Each row is a point on a landscape with many valleys, with its height.
A ball rolls from a point to the lowest of its 4 nearest points, and stops where none of them is lower. Distance is the straight distance between rows; heights are no part of it.
mol: [139 106 141 129 129 126 133 156 170 142 119 111 145 132 128 120]  height 263
sez: [131 140 137 116 122 115 128 140 140 136 122 114 119 135 134 109]  height 243
vetab: [ 98 106 113 139 108 136 116  73  78 105 164 154  92 148 139 146]  height 255
bel: [106 128 117 129 112 135 122  75  74 104 155 155  93 143 141 139]  height 202
Zef: [128  36 161 182  97 152 131 110 102 101 144 162 124 142 144 167]  height 483
kupe: [124 138 144 120 110 128 124 124 125 134 128 132 113 134 138 120]  height 480
debiz: [116 209  83  84 190 108 122 137 135 138 123 106 138 104 103 103]  height 873
neles: [168  62 168 162 120 133 164 175 182 128  98 117 157 128 129 131]  height 291
Lar: [113 146 127 124 114 130 125  94  89 115 137 147 104 136 139 125]  height 191
zenor: [170 145 114 112 145 153 133 200 172 134 115  74 171 127  98 125]  height 131
Bigi: [ 89  51 119 157 100 113 103  63  82 108 174 160  92 159 146 162]  height 407
Kizo: [159  57 188 172  87 143 161 154 154 123 113 140 137 129 139 151]  height 442
sadom: [ 87 143  95 129 134 114 118  47  57 104 155 164  92 141 136 139]  height 371
rize: [120 156 135 114 120 116 126 113 107 128 122 135 111 132 139 114]  height 219
Fere: [ 98  63 124 154 102 132 111  79  91 111 171 159 102 148 146 157]  height 365
nev: [ 80  72 111 147  98  92 102  43  67 104 171 159  68 158 143 156]  height 422
nipog: [148 204  93  87 181 131 141 171 143 132 107  92 164 111  93 117]  height 217
lesus: [ 91 231  82  93 150  98  81  73  88 146 135 136  94 101 127  94]  height 383
vik: [108 177 123 106 140 106 117 104  98 134 120 143 119 122 135 110]  height 194
susin: [169  32 182 181  77 152 176 180 184 129 103 122 136 132 140 147]  height 321
sulo: [174  66 154 157 134 140 160 186 184 129  91 101 169 129 119 127]  height 105
mirib: [102 177 115 110 133 116 114  82  84 129 127 153 113 130 136 118]  height 271
Mas: [117 110 141 132  96 146 120 107 115 126 147 150 115 139 144 140]  height 364
devof: [106  80 136 152 102 149 116  95 104 117 163 160 114 141 145 155]  height 482
sese: [105 153 117 124 124 128 126  80  76 113 139 154 102 137 142 133]  height 129
Tul: [134 131 135 119 130 118 128 149 151 136 122 107 127 130 128 108]  height 176
Likig: [177  96 134 134 145 154 141 199 187 133 103  88 185 124 104 136]  height 468
bub: [124 117 147 132 104 131 124 130 142 140 131 136 127 132 140 126]  height 755
bori: [150  82 157 147 121 129 149 160 175 139 110 124 155 132 134 127]  height 502
kovez: [103  42 135 172 105 130 115  80  93 105 167 166 112 151 146 165]  height 448
nuf: [160 171 109  98 165 136 139 182 151 122 111  80 155 122  99 115]  height 151
dige: [121 112 149 135  99 141 124 122 132 134 139 147 125 134 143 135]  height 558
zage: [ 93 252  75  83 165  83  82  81  89 136 137 127  88  94 117  83]  height 390
tedot: [141  82 167 148 108 132 148 146 160 141 118 136 149 129 139 138]  height 518
Pil: [149 109 132 125 141 136 132 174 178 138 116  96 158 126 120 119]  height 134
bigu: [158  22 188 188  61 165 161 168 162 126 116 135 125 129 139 169]  height 425
tukod: [107 230  71  81 187  99 106 124 127 140 132 108 116  95 103  94]  height 270
sipu: [ 98 198 105  97 158  97 104  97 103 148 122 139 116 111 129 101]  height 292
fot: [ 87 212  84  97 143 111  89  57  85 141 136 152 102 113 132 108]  height 351
Vago: [102 239  72  79 180  93  98 114 118 141 135 113 105  90 106  86]  height 146
fala: [186 159 117 113 136 162 142 218 182 148 109  71 190 120  91 131]  height 210
rifif: [140  57 174 174  92 154 142 130 123 114 132 158 130 129 145 163]  height 481
vifov: [ 89 172  96 112 135 121 110  55  72 121 142 165 103 130 136 125]  height 367
dar: [122 170 124 109 153  98 128 130 118 136 117 121 124 125 129 104]  height 344
lozu: [119  75 153 154 104 153 125 111 116 119 149 159 128 134 144 158]  height 472
fav: [ 98 220  88  85 172  91  97 110 115 147 129 125 113  98 118  94]  height 218
motad: [ 88 111 102 139 118 107 116  52  58  97 165 156  78 152 139 145]  height 326
pusab: [165  45 187 177  82 146 170 166 169 127 107 129 135 134 139 148]  height 412
muk: [153 141 118 109 151 139 131 181 165 127 114  81 149 127 107 117]  height 96
fofe: [140 123 132 121 135 126 131 163 163 138 122  99 135 131 123 111]  height 171
Giri: [123 179 107  94 178 103 128 144 128 132 115 109 133 116 114 102]  height 311
duzag: [191 191 110 103 140 154 150 214 168 145 105  65 185 121  90 122]  height 302
vomep: [164 114 126 122 144 153 135 192 183 137 111  84 172 126 105 128]  height 206
sov: [ 91 194 100 101 141 113 103  69  83 137 133 158 112 118 135 116]  height 335
Vazed: [184 123 123 125 139 162 140 210 183 142 105  81 195 119  93 136]  height 444
Gefu: [140 156 116 104 156 115 131 162 143 123 114  93 131 127 115 107]  height 115
Bopud: [145  59 180 170  91 149 151 138 135 119 122 152 136 134 142 158]  height 478
Figu: [176  47 170 172 103 144 170 183 185 128  92 107 151 134 128 136]  height 235
kuni: [126  82 163 153 100 150 134 124 133 126 135 157 135 131 142 153]  height 490
noviz: [137  98 158 137 112 130 136 145 162 142 121 130 143 133 136 128]  height 479
mib: [ 83 156  92 122 140 116 115  45  62 108 155 166  96 135 136 137]  height 389
Namo: [136 176 105  95 176 116 134 160 134 126 112  99 141 117 109 108]  height 193
neve: [107 124 125 132 103 144 117  92  95 115 152 149 101 141 142 141]  height 254
Pona: [108 195  99  93 176  96 115 123 120 143 122 121 128 106 121  99]  height 421
rep: [156  70 173 160 106 133 159 158 169 132 106 130 150 130 136 138]  height 443

For each start below, name the point where the ball stops.
lesus -> Vago
rifif -> sese
sov -> sese
vomep -> muk
fot -> vik
Namo -> muk
rize -> sese
Pona -> Vago
Bopud -> sulo
bigu -> sulo

Call two points neighbours if one is among the 4 nearest of the other. Go from one point of each pair to the other, from neighbour to neighbour, staying as low as possible. Name the highest point that can't be avoided.
sulo and Vago -> Likig
vik and Vago -> sipu
vik and sese -> rize
